Each scene shows the same named points in several views. A view is turned or mirrored, shifted and resized as a whole, has a little noise and may leave points out.

Scene 1
View 1
Kidav: [-0.55 -2.74 -0.15 -2.04 1.31 0.78 -0.70 -2.78 -0.45]
rol: [-0.24 -1.82 0.84 -1.13 2.09 3.40 -0.33 -0.55 1.66]
Fuli: [-1.30 1.24 -1.34 0.51 1.64 3.01 1.38 -0.04 0.40]
beb: [-0.36 -2.52 -0.61 -1.68 1.29 0.51 -0.68 -2.63 -0.54]
kuda: [-1.07 -1.19 -0.59 -1.72 1.39 1.77 0.20 -2.30 -0.52]
dafik: [0.05 -2.58 -2.81 -0.87 0.47 -3.53 -1.32 -4.58 -3.73]
nunet: [0.33 -3.49 0.33 -1.59 1.79 0.60 -1.48 -2.34 0.16]
Tofig: [-1.69 -1.27 -0.70 -2.69 0.97 1.31 0.59 -2.92 -1.11]
volu: [1.05 -2.11 -0.51 0.35 2.13 0.61 -1.32 -1.19 0.36]
Nol: [-2.10 2.64 -2.75 0.55 1.06 1.92 2.13 -0.76 -1.40]
vog: [-1.21 -1.02 -1.67 -1.51 0.83 0.21 0.15 -3.11 -1.60]
Sol: [1.17 -2.71 0.54 -0.20 2.39 1.79 -1.55 -0.82 1.13]
zekos: [-0.60 -2.10 -1.00 -1.47 1.09 0.25 -0.37 -2.64 -1.06]
View 2
kuda: [-0.15 -2.19 0.03 -0.15 0.01 -0.41 0.39 2.83 -1.02]
Sol: [0.84 -3.46 2.12 0.13 0.94 2.83 2.23 2.36 -3.83]
Kidav: [-0.65 -1.70 -0.13 -0.24 0.63 0.37 0.16 2.08 -1.58]
volu: [0.22 -2.64 1.88 0.24 1.38 2.21 2.28 0.56 -2.74]
zekos: [-0.68 -1.29 0.05 0.02 1.14 -0.18 0.51 0.88 -0.62]
beb: [-0.72 -1.68 -0.28 0.06 1.09 0.47 0.35 1.47 -1.70]
Fuli: [2.54 -2.84 4.36 0.78 0.40 -1.12 4.20 1.09 0.80]
Tofig: [-0.29 -1.38 0.25 -0.04 0.26 -1.70 0.48 1.99 0.80]
nunet: [-0.83 -2.48 -0.13 -0.10 0.94 1.69 0.07 2.35 -3.16]
dafik: [-2.98 0.62 -1.53 0.08 2.74 0.67 -0.20 -1.79 -0.99]
Nol: [1.87 -1.26 3.82 1.10 1.19 -2.49 4.62 -1.14 3.05]
vog: [-0.91 -0.42 0.10 0.23 1.34 -1.10 0.92 -0.02 0.45]
View 3
rol: [1.14 1.65 2.11 -0.02 -2.67 1.10 -1.25 1.99 -1.96]
nunet: [1.15 1.73 1.55 -0.68 -1.11 0.85 0.49 0.63 0.28]
zekos: [1.02 1.91 0.72 -1.80 -1.24 1.56 0.53 -0.93 -1.16]
kuda: [0.53 1.15 1.22 -1.42 -2.04 1.63 0.04 0.15 -1.23]
Nol: [2.04 2.99 0.39 -1.34 -2.09 2.20 -0.86 -1.90 -5.99]
beb: [1.06 1.86 0.99 -1.48 -1.19 1.16 0.41 -0.19 -0.81]
Kidav: [0.74 1.59 1.17 -1.41 -1.54 1.44 0.34 0.05 -0.55]
Fuli: [1.83 2.56 1.22 -0.48 -2.48 1.55 -1.33 -0.04 -4.95]
volu: [2.00 2.97 1.88 0.37 -1.41 0.24 -0.70 1.38 -1.86]
vog: [1.03 2.03 0.27 -2.20 -1.14 1.73 0.53 -1.70 -2.08]
Sol: [1.94 2.62 2.02 0.37 -1.49 0.27 -0.51 1.57 -0.87]
View 4
rol: [0.08 -2.67 -0.45 0.77 1.35 -0.40 -2.02 -0.98 2.17]
kuda: [-1.10 -1.33 0.51 0.25 2.29 -0.32 -1.97 -0.80 0.91]
Nol: [-4.10 -2.71 -1.58 -1.55 1.68 -1.78 -0.45 -1.84 2.32]
Tofig: [-2.95 -1.70 -0.01 -0.85 2.32 -0.74 -1.32 -1.24 0.92]
nunet: [0.24 -0.89 0.94 0.15 1.52 -0.77 -1.86 0.18 0.63]
Kidav: [-0.88 -1.05 0.84 -0.12 1.84 -0.51 -1.80 -0.43 0.55]
Fuli: [-2.28 -3.17 -1.64 -0.36 1.31 -1.36 -1.03 -1.52 2.75]
Sol: [0.77 -1.82 -0.28 0.45 0.66 -1.33 -1.68 0.21 1.84]
volu: [-0.20 -1.24 -0.21 -0.33 0.61 -1.77 -1.17 0.39 1.49]
beb: [-1.01 -0.92 0.80 -0.39 1.76 -0.94 -1.63 -0.17 0.47]
zekos: [-1.76 -0.87 0.74 -0.69 1.98 -0.88 -1.50 -0.36 0.56]
dafik: [-2.07 0.71 1.43 -1.74 1.79 -1.66 -0.96 0.59 -0.57]
vog: [-2.51 -0.91 0.36 -1.02 2.15 -0.91 -1.24 -0.69 0.49]

In a view up to two points have been moved. Name them for each view, in the order of its rows, or write none.
view 1 -> kuda, dafik
view 2 -> none
view 3 -> volu
view 4 -> Tofig
